Each row is a point on a tangle of strands that fork and nearly touch. The rows are in no order.
Two points are linked if the straight distance between their rows is under 69.4. Some points are linked to none.
(1257): [-23 -12  -7  -7  25   0   1   4 -24 -24  -8   2  11 -16  -2   2  24   3
   6   9 -16  -4 -29  24   5 -27 -14  21  26  14  -6   6 -14  10 -25 -22
 -28]
(24): [  3  19   0  -1  -6 -18  23  -2  -4 -24  -6   1  -5  -8 -24   3  17  17
 -13  11   3   4 -36  -1  37 -41 -13   5  15   9   1   0  -3   4 -17 -41
  -3]
(1359): [ 19  30   1  21   5 -10  14 -18 -50   7   4   3 -12 -12 -10 -13  26   9
  -3 -11   1 -22  12   0   0   8  16  -7 -22  25   2 -12  22  -6  30  -4
  15]
(598): [ -1  -6   0   4  32  -2 -14  11 -16   8   5 -14 -28  -9  10  14   8   3
 -11 -13 -20   2  -5  54  11   4  17   3  10 -11  -6   4 -18  12  17  -7
  16]
(761): [-12 -13  23  -3   6  25 -40  26  19 -16  16 -15  -7 -12  22  -5 -12 -15
  16  -1  -7  -7   1  15 -37 -21 -16  -7  29  16  -3 -13   8  17 -17 -14
 -27]
(1107): [  8  -8   3 -22   2 -22 -17  10  12  24  42  -7 -10   8  11   5  -5  -9
 -26 -16  -5 -15  -6  11 -20 -23  -7 -31 -10   1 -10 -10  23 -17  20 -19
  33]
(14): [ 18  -7 -41  15 -13   1  -4  21  32  11  11 -11 -20  11   7  28 -13  -2
  21  -2  11  32  25 -16 -18  16   7 -14   8 -16  10 -11  -7   9  -3 -10
   1]
(1448): [-26 -39   5  -6  -5   2  -7   3  16   5  15  15  28   4   6   4  -3 -19
  12  -7  -2  -4   8 -10 -35  -6  -4  11 -17  15  -4  10  -2 -15 -17   4
 -14]
(931): [ 21   8  14  17  -1  46  24  13  -1 -12 -23   2  -8  10  -5   6  12  -5
  17  14   7 -21  -2   5  -2  27   3  27   4  14  -6 -13 -18   5   6 -20
 -24]
(457): [-16  -1  -9  -9  11 -25 -31  -5  -7   1   6  -8  -3 -14  -8 -13  -2   5
 -23  -7  -7  12 -20  18   9 -35  -4 -11  13 -11  12   9  12  11  -3  -2
  11]
(263): [  9   6  11   5 -11  32   0   8  21 -28  -7  -7  11  12   6   1 -12  -6
  21  13  29   2   3 -22 -19   7 -13  17  29  -6   7 -14  -7   2 -25 -25
 -35]
(791): [-32 -11  -9  -8  23 -13 -13  -3 -28  -9  -8  -4  25 -18  -8 -10  16  12
   1   3  -7   1 -21  19 -17 -29 -22   3  24  19  -9  -4  10   1 -20  -9
 -23]
(491): [-10 -16  29 -15  -2   1 -32  14  21  10  15  -1   5  -3   5 -11 -15 -18
   1 -10  -3 -25  11   6 -36 -10  -3 -11 -17  21 -11   3  11   4   4  -8
 -11]
(1477): [  7  12 -11  19  17  -8  -1  -2 -18  18   7  -9  -9  -7   8 -16   4  -4
 -14 -13  -3   3  19  10  -2  19  20 -29 -13   2  12   1  17   4  33  18
  22]
(536): [ -4 -30 -21  12 -13   3  14  -8  20  13   6   5  14   5   7  13  -2 -13
  15   2   0  27  23 -28  -6  22   4   6 -23  -7   9   8  -8  -4 -10  22
   7]
(1499): [ -5  -4  -6   7  16 -11  14   2 -20 -28  -3  -4   1 -24 -13   1  29   6
  -2   7 -24  13 -23  12  14 -17   5  22  23  11   3   7 -10  25 -26 -28
 -17]
(854): [ -6  17   2 -15 -16   2  13 -24   4  -3 -33  16  20  16  -5  -4 -10   4
   1   9   4   9 -11 -18  21   7 -15  11   2 -23   1   0  -5 -27 -19  35
   5]
(454): [-16 -24  38  -6   2  11 -42  22  25 -14  25  -5   2 -14  17 -10 -20 -25
  11   4 -10 -18   7   8 -40 -24  -9  -7   0  28  -9  -4   4  20 -16 -10
 -26]
(1470): [  1  -7  31   8 -14  17 -25  22  32 -27  28 -14  -8  -5   0  -8  -5 -14
   9   1  -3  -8  -8   0   2 -36 -14  -6   8   8   6  -3   5  19   0 -37
  -2]
(715): [ -3   4   2  -6  15 -27   0 -22 -45   0  16 -12 -11 -30 -17  -6  14  16
 -18 -20 -16  -1 -13  26   4 -23   1   0  14  19   1  -9  24  18   1 -18
  12]
(543): [ -5  -5   3 -22   5 -22 -41 -15   8  11   4  -6   9 -12   9 -37 -26 -16
 -22 -10  -6 -19  22  -2  -9   2 -11 -37 -16  -7   4  29  22  -3   6  27
  10]
(1207): [-19 -35 -12 -13  -1  22 -19  11  15  -1  -5   6  16   3   5  15  -8  -2
  33   7   8   5  10   2 -34  -5 -14  23  17  -6   3  -1 -20 -15 -29  13
 -20]
(948): [  3  -3  28  -3 -29  13  19  -8  13 -17  -1  -3  20  21 -12   3   4 -12
   9  -3   4  -8  -1 -26  25  12  -2  17 -27 -12  -3   8 -15  12  -9   2
 -18]
(1106): [ 24  -7 -30  26   0  -5  21  10   2  -2  17  -1 -18   4   4  30  24  12
   5   8 -18  43   9  -1  -2  24  27   3  21 -10  -2 -13  -6  38  -6 -14
   2]
(887): [-28   1  -1 -20  16 -16 -14 -16 -25   3 -33   4  31 -14 -10 -20  -3  20
  -6   2   5  -4 -18  10  -2 -27 -28   3  17   6   0  13   7 -11 -14  11
 -17]
(75): [ 30  10  34  19 -13  46  12  17  16 -22 -10 -19  -2   9  -4   5  -5  -8
  16   9  20 -14   7  -3   5  25   3  19   3  -2   3  -6 -16  21  -4 -32
 -29]
(1295): [ 12  -7  15  10   1   1  23  11  -9 -13  21  -2  -3  -2  -7   7  36   0
   1   1 -16 -14  -8   5  12  -7  17  15 -15  10 -11  -1 -15  13   6 -35
   0]
(89): [ 10   8  20   8 -22  10  25 -20  11 -32 -18  -5  21   9 -10  -1   7  -1
  17  17   7  15  -2 -27  24  22  -6  21   2 -18   9   6 -16  22 -23  -3
 -33]
(1449): [-18  -2  47   2   7   9 -22  -4  -9  -8   1 -14  -3 -18  -8 -36  -6 -11
  -1 -14 -11 -23  19  15 -11   1   4   0 -15  18  -1  22  11  25   3   4
 -20]
(759): [ -2  10 -14 -17   5 -17 -22 -20   3  17  -4   0  15   2  14 -19 -28 -12
 -27  -7  11 -11  12   1  -7  14 -13 -33  -5 -12  15  21  17 -26  18  34
  23]
(1505): [-16 -24  35 -12 -22   0 -20  -1  29 -22  21  -6  14  -6  -1 -15 -17 -17
  16   1  -7   2   7 -18  16 -25  -3   3 -30 -12  12  23 -10  28 -17   4
  -8]
(825): [ -5  17 -16  -5  -6   7  11  -1  -8 -11 -29  14  18   1  -7 -14   1   7
   2  15  21   8 -20 -29 -17   7 -18   9  20  16  -4 -20  16 -22 -15   7
 -20]
(1174): [ -1 -27   2   1   5  25  22   6   4  -1  -6  21   4  14  -3  23   5  -2
  14  12   2 -19   2   0  14  12  12  34 -27   6 -18   8 -30 -16   4   7
  -3]
(18): [ 14  18   8  12 -13  19 -15  27  20  -5  11 -19 -12   4   3  -3  -6  -9
   5  -4  14   9   1 -15 -28   0  -2 -18  23  -1   4 -21  13   7  -3 -26
 -11]
(520): [ 25  -3  20  13  -4   4  25  12  11 -31  36  -5  -6   3  -1  19  25   6
  10   7  -8   2  -2  -1  13  -9  15   8   2   1  -5  -4 -12  23  -6 -55
  -4]
(201): [  3  -5  -1   4   4  -5 -13  20   5  -2  15 -13 -17  -2   6  15   3  -1
  -3 -10  -9  10  -4  18  13 -12  12 -10   4 -16   3   3 -13  16  10 -15
  13]
(382): [ 11  21  -3  35  10  12  15  -2 -34  15  -5  -1 -25  -9   1  -6  28   3
   4   0  -6 -11  14   9 -17  30  26  -3  -9  20  -4 -20  15 -12  25   4
  16]
(277): [ -3  -5 -11 -18  27 -15  11  -3 -35  17   8   4 -16 -10   3   3  18  19
 -15  -1 -15 -14 -22  30  -9  -5 -12   0  26  17 -28 -24  12 -14  10 -13
   9]
(391): [ 19  12  17   0   3  -4 -12   6   0  19  26 -16 -18   5   4  -7   0  -8
 -20 -14   2 -24   2  11  -6  -8   7 -36 -14   5   1 -11  19 -11  37 -12
  23]
(714): [ -2  -3   3 -16 -11  -1 -33  11  24   4  -3 -10  -1   3   0  -3 -27  -8
   1  -4  20  -2  -1  -5   6 -24  -8 -13  -8 -21  15   6  -4  -8   2   3
   7]
(1483): [ 12 -16  21   3 -30   8  22   7  30  -6  12  -1   9  26 -13  19  -7 -11
  18  -2  22  -4  19 -28  24  13   1  -1 -31 -19  -2   9 -20  11   3  -8
 -11]
(578): [-19 -32  -2  -9   0 -24 -10 -17  13   8  12   5  16  -6   8  -2 -10 -16
   4 -11 -20  22  26 -20  11   5   7  -6 -39 -15  11  27 -11  13  -6  41
   5]
(98): [-21 -37  26  -5  -2 -20 -16  16  14  -6  27   5  10  -6   0   6  -2 -15
   8  -9 -13 -12  12  13   3 -22  16   6 -38   7  -4  33 -23  17  -3  -4
   0]
(1462): [ 10  20  15  -9  10  -3  -7   0 -17  10 -13 -11 -13  -6 -17  -4  -4  15
 -21  -6  12 -31 -20  26  11 -33 -16 -13   4  18  -4  -3  12 -15  20 -23
   8]
(303): [  5  24  19  22 -14  22   7 -28 -10  -1 -31 -15   0  14  -7 -13  -9  -1
   8  -9  -7   4  12  -5  14  43   2  -3   1 -17   9   2   3   2   7  47
   2]
(1187): [-31 -37 -12  -9  14   9 -21   2   6  13  -1  13  21   3  13   4  -1  -8
  14   2  -7   5  12   3 -31   4  -9  14   1  11  -7   5  -1 -21 -24  21
  -8]
(1151): [ 21  -5  31  13 -23  34   2  15  29 -20   1 -17  -4  10  -2  23 -14  -3
  26   7  17  -4  20  -3  17  16   9  14  -4 -24   6  12 -27  34   2 -21
 -18]
(910): [ -1   9  -3  -5 -17 -11   0   0  21  -1 -10  -6  15   0  -7  -1 -10   8
   2   9  13  29   4 -26  23  -6   2  -2   1 -35  23   9 -11  21 -10   8
  -3]
(1311): [ -3 -13  13   2   9  16   9  13  -4   4  -1   7   1   7  -2  10  15  -7
   4  -2  -1 -23   1  19   4   4  16  22 -24   9 -12   5 -21   0  12 -10
  -1]
(1045): [ 28  12 -20  -6   7  -7  44   1 -13 -16  10   8 -30  -4  -5  11  29  24
  -5  18  -9  16 -17   7   2  21  16  24  33   7 -17 -20  -4  13  -6 -32
   4]
(663): [  7  29 -30  -4  -9 -11  10   7   6   7 -33  21 -12  12   6  15 -11  21
 -15  23  20  12 -20  -6  23  -3   0   4   4 -21  -3  -2 -14 -24   3  -1
   0]
(1516): [ 12  38 -21  -3   2  -6  -6  11  -4  17 -21   9 -17   8  14  14 -24  11
 -21   8  14   1 -18  15  14 -12  -5 -12  15 -23   5  -1  -9 -27  18  -2
  16]
(1486): [ 11  23   4  -8  22 -19  -5 -11 -36  14  -1  -7 -16 -10  -9  -1  -3  18
 -19 -11   4 -33  -8  32   3 -22 -12 -21   8  18  -9  -5  24 -21  28 -12
  19]
(1362): [ -4  15   3 -27 -12   4  12  -8   1  -1 -38  20  14  15  -6  -2 -13   6
   2   6  17 -16 -28  -8  23  -8 -23  20  -4  -9  -5   3 -11 -30 -10  15
 -10]
(1084): [ 27  26  15   6   0  -8  -4  -5 -22  17  27 -23 -35 -10   1 -10   2   7
 -13 -18  -3 -21  10  14 -10   0  13 -33  -5   4   0 -26  27   2  37 -12
  28]
(689): [ 24  12 -24  18   5  -5  27   4 -12 -15   4  -2 -23  -3  -3  18  27  16
  -6  13 -14  26  -5  13   9  23  24  15  28  -3  -7 -14  -7  32  -5 -19
   2]
(302): [ -4   2 -24 -13   4  15  10  15   7 -12 -36  25   1   0   4  20   3  20
  22  26  13   3 -21   2   2   0  -8  32  24  -2  -8   2 -24 -23 -21   4
 -18]
(25): [  9  20  19  22  -4  17  14 -31 -31  -5 -43  -9  -4  -3 -11  -8  -2   9
   4   0  -1  10   5   2  24  33   5  14  -5  -7  13  11  -2  14   5  35
  -6]
(1534): [ -3   2 -13  -9   6 -27 -26   0   9  11   2  -4   2 -15  13 -16 -19  -8
 -11  -6  -5  14  13  -3  18  -9   5 -28 -17 -30  27  19   3  16  13  30
  15]
(426): [-14 -26   4 -13   5  41   8   1   2   2 -14  25   6  17  -4  19 -10   3
  26  13   8 -27  -1   7   5  14  -9  30 -10  10 -22  -3 -24 -23  -9  12
 -16]
(113): [  1   8  10  27  15  26  24  -4 -39  10  -7   4 -12 -16  -2 -10  35  10
  13  11  -8 -23   8   8 -22  18  15  15  -6  37 -14 -19  16  -8  13   1
  -5]
(1115): [ 13   8 -25  14 -13  -4  -2  14  28   1  -1 -10  -9   9  -1  32  -4  15
  14  10  21  39  12  -7  11   6  12 -15  21 -29  11  -4 -16  28  -7 -15
  -6]
(369): [-12   4  14  -1  14  11   5 -26 -19   5 -31   8   9   3   0 -13  -3   3
  -3   2  -6 -17  -1  14  20  19  -5  12  -7  -2  -7  15  -6 -16   3  29
   0]
(636): [  2   5  16   5   2  31 -26  24   8 -18   6 -20 -10  -9   9  -1  -9  -4
   7  -1   2   0  -9   8 -31 -11 -20  -7  49   6   2 -25  10   9 -12 -30
 -25]
(390): [  9  13 -28   3  -3 -11  22  -5  -3  19  -7  16  15  16   2  -7  -9  -5
 -16   4  16   1  -2 -24  11   8  -1 -15 -15  -3   6  -5  13 -36  20  16
  19]
(570): [-19   8   9 -13  -7 -15 -19 -44 -13  -4 -14  -8  24   4  -3 -32 -19   6
  -6 -17  -5 -21  17  -1   3  16 -20 -18   0  -3   4  22  23 -13  -4  41
   9]
(1132): [ 31  13 -16 -13  -2 -10  42  -4 -19   5  22   7 -40  -2  -4   6  24  23
 -15   8   2  10 -20   1  -1  12  10  13  25   1 -10 -30   8  10   7 -29
  17]
(156): [  3 -15 -28   1 -13 -21  -2  13  21   9  22   0   4   6   3  15   0  -9
  -5 -10  -1  28  14 -24   7 -12  10 -18 -15 -11  12   1  -3  14   5  -4
   8]
(1098): [ 19  29   5 -10   4 -16   8 -13 -36  13  12 -11 -37 -10 -10  -3  -2  23
 -26 -11   5  -8 -20  19   3 -16  -2  -4  25   8  -5 -26  31   0  22 -21
  26]
(324): [ -1 -16 -17  -9  -2   8  -8  -5  21  28   4   9  10  18  14   7 -20 -15
   1  -6  14  -4  13 -10 -15  10 -10  -6 -17  -3   1  -3   1 -41   6  22
  13]
(633): [ -9 -42  -9   9 -11 -10  -1  -8  25   9  10   3  -1  -2  11  17 -16 -17
  22  -9 -14  29  36 -20  -7  21   3   3 -34 -12  13  17 -14   9  -7  35
   4]
(8): [  7  -2 -25 -23  16  -4  14  11 -15  17   6  13 -26   2   9  19  15  12
  -9   0 -10  -7 -27  21  -7   5  -3   8  33   7 -29 -27   0 -25   5 -15
  16]
(637): [-12  -3 -16 -11  12 -14   4  -1 -29  -6   3   4  23 -12 -11  -7  15  11
  -8   2  -7  -4 -25   1 -23 -25 -21  -5  22  29 -16 -27  23 -11 -11 -15
 -19]
(1070): [-12 -26  -5  13   8   0  20   6  -7 -12  10  18  25   0   6   3  31 -10
   8  11 -16   2  -2  -8 -14   2  15  27 -12  21 -12   6  -8   1 -17 -10
  -6]
(891): [-33 -35  21 -14 -17  -2   5 -12  13  -9  17  16  38  16  -5   1  -2 -22
   9  -8 -10 -13   5 -16  -7  -3  -2  22 -27  10  -6  16  -5  -3 -21   9
 -20]
(513): [-12 -16  -1 -24  -4 -26 -22 -11  19   4   6   0  16  -6   8 -14 -21 -11
  -3  -8 -14  14  21 -12  26 -12   0 -12 -30 -32  23  25  -8  15  -1  32
  10]
(1168): [-15   1   4 -15   5 -15 -36   4  15  -4  -2 -13  -4 -16  -2  -5 -12   6
  -4  -3   1   4 -11  13  24 -41  -3  -6  -3 -23  17  22 -14   6   3   1
  15]
(595): [-14  -3  45   1   9   8 -20  10   0   5   9  -4   9 -12   0 -23   1  -5
  -3 -10  -6 -29  14  15 -30  -2   0   2 -13  29  -9   6  10  17   2  -5
 -21]
(425): [ -2   0 -26 -15   4 -11  12  -1 -23  -4  13   6   2 -10  -5  -1  16  14
 -12   5  -7  16 -27  -2 -31 -11 -17   1  52  16 -11 -39  28  -3 -18 -19
  -7]
(448): [  4 -11  12   3  -9  25  -7  23  20 -25  19  -1  16   9  11   7  -5 -13
  17   2  16 -12   2 -15 -23 -13 -10   8  16   6  -3  -9  -8   3 -20 -33
 -28]
(381): [ 10  28 -23   7  19   4 -15   5 -11  26 -11   1 -19   4  19   9 -17   1
 -20   2   9  -5  -1  31  -9  18   1 -20  22 -11   1  -4   1 -26  28  17
  22]
(518): [  2   3  -6   0  -6 -13 -30  -9   2   2   6 -12   2 -13  -4 -32 -12 -12
  -9 -12   4  12  12 -18 -22  -3   5 -33  -6   8  16   1  34  15   5  15
   4]
(13): [  3  27  17  -1 -20  11   2  -1  22 -27 -27  -5  12   8 -11  -7  -8   1
   6  15  32   9 -10 -16   3 -10 -17  12  29 -10  12  -8  -4   4 -29 -26
 -29]
(1493): [  1  -4   6   2 -19  21  11   0  16   4   5   1  20  23   3 -11   1 -19
  10  -6  10   5  10 -38 -21  26  -7   2 -10  10   2 -11  16 -14  -8   8
 -12]
(503): [-12   0  -5  -6  26 -26   9 -10 -43   4  11   1  -5 -19 -16  -3  26  16
 -15  -7 -19 -10 -14  28   1 -19  -4   2   8  23 -14 -11  17  -5   3 -18
   4]
(857): [-19   4 -22 -10   3 -33  -7  -5  -3 -11   7   5   6 -11 -15  -2   2  16
 -26  -1  -3  23 -38   3  18 -46  -6   0  24  -8   4   0   6   7 -16 -11
   9]
(1337): [ 15   5 -35   0  18   9  20  17  -7   3 -11  18 -28   5   4  28  19  14
   8  14  -8   3 -21  16   5  17  12  16  21  11 -25 -14 -12 -22   2  -5
  13]
(364): [ 24  25   2  18  -3 -21  19 -14 -40  21  31  -7 -26  -8  -4  -8  23  10
 -14 -12  -8 -15   6  -2  -4   4  21 -23 -13   7   1 -26  22   3  33  -9
  28]
(167): [  0  -2   3  -1   5 -27 -42  -3   2  11  16  -7  -1 -22   3 -36 -16 -10
 -20 -14 -11  -5  26  -3 -30  -7   1 -41 -17  15  -3  11  34   8   7  11
  12]
(1082): [  5  12  -3  12  34  17  -7  11 -20  27  -8  -3 -23   6  12   3   3   1
  -8  -2  -2 -24   8  40 -12  22   4  -9   7   9 -15 -12   5 -23  29   7
  10]
(698): [ -7  -8  -1  -2  34   6 -23  15 -13  20  -3  -4 -21  -2  13  12  10   5
  -5 -10 -16 -12   1  48  -7  10   7   4  11  -1 -17   2 -14  -8  16  -1
   9]
(1067): [-13 -10 -16   3  10   0  -1   9  -1  -6  -2   6  12  -5  -2   1  19  -3
   2   5  -6  16 -12  -6  -7  -2   4  12   7   3  -1  -1  -3  -2 -14  -8
  -7]
(1525): [  6 -11 -32  36  18   1  24   3 -10  15   8   5  -8  -8  16  10  32   3
  -2   6 -24  28   8  -3 -11  29  33   2  -6   9  -3  -8   3   6   8  16
  22]
(838): [  5  20 -41  -6   6  -8  15   9  10 -10 -32  22 -12   7  -3  25   3  24
   2  28  15  12 -27  -9  19   4   2  17  12  -8 -14   1 -17 -25 -11  -3
  -2]
(548): [  3   8  27  19 -10   3   8   3  -5 -25  16 -17   9 -12 -11 -25  15 -14
  -5   0   1  -2  -4 -24  -1 -17   3  -2  -3  14  14  -5  12  24  -2 -29
 -15]
(615): [  5  15  -5   8   5 -10  18  -1   0 -36 -13  -4  -2 -13 -16   9  21  13
  -6  18  -4  11 -29   4  31 -23  -3  20  22   8   9   6 -15  21 -31 -41
 -20]
(180): [ 10  40 -21  -4  -9 -19  -7  -1   0  19 -11   4  -2   6  18  -2 -35  10
 -31   2  23   7  -6   2  15 -14  -7 -31   6 -29  28  10   5 -14  24  16
  22]
(856): [-14 -27   6   0  12 -30   0   7  -2   2  17   4  15 -10   0   1  11 -12
  -4  -8 -15   3   8   1  27 -15  22   5 -45 -10   1  33 -20  17  13   7
  12]
(789): [-15   9  24 -10  21   7 -24 -21 -10  17 -22  -4   1   2   0 -19 -21   5
  -7 -11  -5 -32  22  31   8  26 -14  -3   1 -11  -4  24   2  -9  11  36
   0]
(1489): [ 12 -21 -49  15 -22 -23  19  14  39  18  30  -2 -11  14  -4  36 -14   2
  16 -13  13  22  32 -24 -18   1  -3 -19  -5 -12   7 -11  -6  -8   7 -16
   9]
(290): [ -5   3 -27 -17   1 -25   2  -9 -12  -6  14   2  -4  -6  -8   0   2  19
 -29  -1  -2  30 -33   5  -2 -32 -10   5  47   0  -8 -20  24  10 -21 -13
   9]
(99): [  4 -16 -30  27  10  -2   2   8  -3   3  10  -2  -8  -5   8  23  22  -1
   4   6 -19  39  10   3  -5  22  27   6   6  -4   4  -2 -10  25  -2   8
  11]
(746): [-16 -20  10 -21 -15  25 -19  -3  18 -13 -12   1  12   5   1   8 -18  -3
  27   0   0   4   7  -1 -11   3 -15  26   8 -23  14  -6 -17  -7 -31  21
 -18]
(1229): [  2   0  19   6  -3  15 -22  20   9  -9  19 -20 -20  -9  -1   3   2  -9
   6  -7  -7  -1  -7  16  -1 -22  -2  -6  11   3  -1  -1  -3  18   5 -26
   1]
(1433): [  8 -22 -42   0 -14 -32   8  13  29  16  51   3  -5   7   7  22  -1  -4
  -7 -18  -7  27  17 -23 -10 -14   3 -22 -13  -2  10 -11   6   7   5 -10
  16]
(100): [ 15  27   5  13  13  -1 -13  -3 -15  18  -2 -11 -20  -8  10 -19 -17  -7
 -15 -12   5 -15  27  21   2  29  12 -28  -8  -5  13  14  12  -1  43  20
  22]
(1042): [  4   1  11   0 -30  26  -4  -9  25  -1  -5  -7   5  30   1  -4 -16 -17
  16  -9   8   9  14 -27 -11  34 -13  -9  -5 -10   6  -8   6   0 -14  27
 -12]
(1033): [ -6 -17   7 -24 -12   1 -30  -5  29  15   5  -1   7   8   6  -9 -28 -17
   4 -14   4 -10  14 -10 -11  -1 -10 -10 -25 -15  10   8   1 -14   0  24
   3]
(225): [ 22 -14  21  21 -26  11  21  21  32  -5  11 -12  -5   9  -5  28  -1  -7
  22   3  12   0  37 -23  12  15  17  -7 -25 -13   0   8 -17  32  20 -17
  -9]
(114): [ -2   8 -13   8   4   5 -10   4 -10  -1 -19   1   2  -2  -4  -1   9   3
  -3   0   5  11 -16   9 -10  -6   1   3  21  -3   3  -5   0  -5  -8  -2
  -4]
(1316): [ 15  26   3  -3   6 -23   9 -26 -54   0   0  -3 -33 -25 -17   3  11  26
 -16 -17   3   6 -17  21  16 -23  -2   5  17  29   3 -18  27  13   4 -19
  16]
(815): [  0  25  22 -15  -6  -3   2 -16 -20   3 -34  -6   7  -1 -16 -18 -21  10
 -14  -7  26 -32 -18   5  16 -26 -23 -11  -2   8   3   8   7 -19  11  -3
  -7]
(1122): [-17  -2  44  -7  -7  16 -16 -14   9 -14  -1 -11   4   2  -3 -22 -11 -21
   6 -16 -21 -10  12   6   3  14   0   4 -20  -9   5  16  -4  29 -11  18
 -16]
(1208): [ -5   4 -14 -11  18  -2  -2   2 -12  15 -19  12   6   4  -3  -3   4   6
  -9   6   7 -16 -13  10  -3  -6  -7  -3  -2   3  -9  -3   6 -31   9   9
   8]
(1085): [  6  -7 -16  21   6  -4  39  -2 -25   4  21  14 -14 -10   4  11  49   5
  -1  11 -30   9  -2   0 -11  19  28  17  -2  20 -15 -16  -2   6   0  -8
  16]
(1035): [ -2  12 -15  -2  -3 -18 -26 -10   5   5  -4 -11  -5 -19   5 -31 -25  -6
 -17 -14   0  22  13 -14  11  -9   9 -38  -6 -18  30  10  18  32  10  34
  14]
(1502): [  1  11  18   1  16   4 -23 -14 -10  15 -11 -11  -4   5   7 -26 -25  -4
 -15 -18   7 -34  27  22   3  26  -1 -19 -11  -3   0  21   8 -11  30  27
  10]
(871): [  0  35   6 -13 -24   9  18  -9   6 -17 -37   8   6  10 -12 -11 -10   8
   3  17  30   9 -18 -28  -2   4 -23  11  17  -1  -1  -7   5 -14 -24  -3
 -29]
(88): [  0  21   3 -14 -12 -20 -15 -36  -9   8 -17  -2  18   7   2 -26 -34   4
 -20 -13  14 -16   3  -9  -2   5 -16 -30   4 -11  13  20  23 -26  11  34
  18]
(378): [  3 -20   6   9 -17  -9   3  22  23  -7  35  -4   2   0   7   7   1 -14
  11  -7  -4   9  14 -19  -9 -13  15 -11 -19   3   6   2  -4  22  -3 -19
   3]
(191): [ -4   6  -4  13  22  25  13   1 -26   5 -33   6 -11 -11  -3  -4  19   5
   5  12  -3  -6  -4  16  -2  20   7  20   3  22 -14  -7   3 -12   8  12
  -6]
(969): [ -1  -7 -22  23  20  -2   6  -5 -10  23   8   8   3  -1  12  -6  16 -11
 -10   1 -14  14  18  -7 -11  22  22 -10 -18  12   0  -5   9 -11  15  17
  26]
(1480): [  6 -22  22  15 -12   4   5  23  22 -25  44   2   9   2  11  16   3 -14
  21  -2  -5  -7  10 -11 -27 -18   8   6  -1  15  -1   0 -10  10 -18 -38
 -12]
(708): [  9   3 -13   5 -16  -2  20  -2  13  11  -6   9  17  17  -6 -13   5 -10
  -2   1  20   9   5 -38  -9  20   3 -11 -13   3   4 -11  15 -17   0   6
   6]
(522): [-20 -33  11 -10   1 -11  13 -10   1  -4   9  13  32   6  -4   2   8 -13
   8  -1 -10  -2   2  -6  20  -2   9  24 -40 -11  -3  29 -20  -1  -6  15
   0]
(669): [-16 -26  33  -3 -22  -3 -32  17  37 -20  31  -5   2  -5  -5 -11 -13 -17
   9   4  -2  -9  -3  -8  15 -50 -14  -3 -21   1   8  19   4  17  -1 -23
   3]
(1435): [-14 -34  24   7  -2  -4  -3  23  16 -15  31  10   3  -5   6  21  -5 -18
  17  -1  -9 -16  14   8 -23 -13  18  16 -19  21  -6  20 -24  18  -7 -11
 -11]
(1537): [ 12 -12  -5   4  13   7  10  14  -3  29  23   6 -31  12  19  25  13  -3
   1  -7 -14 -17   6  26 -29  19  12  -2  -6  12 -21 -20  -4 -23  17 -10
  24]
(72): [ -7 -15  44 -11 -24  10 -15  -4  28 -17   9 -12   4   1  -4  -6 -21 -19
  20  -8 -15   4  20 -11  19   0   3   2 -33 -20  12  18 -18  34  -9  21
 -12]
(1416): [  3  15  11   8 -17  19  -6 -18  -4   1 -19 -14   5  12  -6 -20 -13  -9
   9 -15   6  12  10 -15  -9  29   1 -11   6  -8  12  -1  12   1  -1  32
   0]
(526): [-16  11 -14 -20  20 -20  -9 -12 -22  11 -30  13  18  -3  -1 -11 -10  15
 -18   4  11 -20 -20  14   2 -19 -19  -6   5   5 -11  11   4 -36  10  14
   0]
(1161): [-10  10 -21  -1   6   5  14   0 -29  -8 -23   9  19  -7  -4  -8  14  13
   6  14  11  -6 -25 -13 -21  -3 -21   5  25  34 -11 -25  23 -20 -13  -2
 -26]
(1007): [ 12  34 -23   1  -8 -21  27  -6  -1  16 -15  14  10  14  10   0 -20   8
 -27   5  19   7  -4 -22  31   0   0 -19 -11 -21  16  10   5 -15  25  19
  17]
(906): [ -3   0   8  -5 -22  -1   2 -16  14 -18 -15  -7  15   5  -7   0  -4   1
  11  10   3  30   6 -26  14  17   0  18   5 -32  18   4 -13  19 -23  16
 -15]
(805): [  8 -19 -26  12  10  -4  31  12  -8  -3  16  23  -1   1   4  20  40  -2
   8  14 -22   6  -5  -4   5  10  24  20 -13  13 -16   1 -14  -8  -4 -11
  18]
(474): [ 17   9 -11  -2 -13 -17  23   9  21 -16  26   2   5  16 -12   9  19  10
  -3  11  10   7 -11 -15  16 -16   0 -11   3  -2 -10 -19  -4  -2  -4 -50
   0]
(1072): [  2  20 -13   5 -19 -10 -14  10  35  -6  -2 -15 -11  -3  -2  14 -12  19
   3  17  14  39   6 -12  21 -18   7 -12  22 -36  22  -1 -12  39 -10 -12
   1]
(488): [ -6  -7  -8 -12  12  37  13  12   0   3 -34  21  -2   7   1  17  -2  12
  25  23  10 -22 -15   5   6   9 -16  35   7  17 -23  -6 -23 -24  -4   8
 -17]
(429): [-17  -2  10  -7  -5  -1  -9 -33   6   8   2   4  17  19   3 -17  -9 -13
  -1 -13 -20  -9  15  -6   5  25  -6 -13 -20  -3  -2  16   9 -12  -6  44
   7]
(185): [ -4 -15 -21  10   2  10  13 -22  18  30   3  10  15  13  16   3 -10 -17
   7  -2   2  18  17 -21  -7  28   0  -4 -23   0   1   2   5 -31  -3  34
  20]
(782): [  1   8   7   8   6  12  24 -17 -18  -5 -39   1   2   1 -10  -2   7   3
   1   9  -6   6  -7   0  34  22   9  22  -9  -4  -1  17 -15   1   4  28
  -3]
(928): [  6  29  20 -13  -7   6   5  -3  -5   4 -41   0  -7   6  -5  -8 -19  15
 -12  -1  24 -20 -22   5  24 -19 -20   6  -2 -13   4   9 -10 -24   7  -2
  -1]
(1202): [-13   6  14  -8 -18  28   3 -20   6  -7 -29   4  19  15  -8   6  -6   5
  19   5  -8   3  -5  -8   9  17 -18  24   7 -15   1 -11 -13 -15 -28  36
 -12]
(735): [  8   3 -20  15  25  24  21  11 -17   5 -36  12 -17  -9   9  19  17   8
   9  27  -3   3  -9  15  18  24  13  24   3   6 -18   4 -18 -13   9  16
   8]

A fork is a point with three links, a tip a point with one. Leave the first point through the second and follow the links. Name the first fork or tip that comes.
(887); (526) -> (1525)
(1489); (14) -> (931)
(637); (1161) -> (1480)
(578); (633) -> (637)
(25); (303) -> (1516)
(1067); (114) -> (791)
(1316); (715) -> (1107)

A fork is a point with three links. Follow the links from the first point to the second and name the forks in between, in order.
(1106); (857) -> (1525), (791), (637)
(825); (1045) -> (637), (791), (1525)
(302); (1229) -> (1516)
(1208); (1499) -> (791)
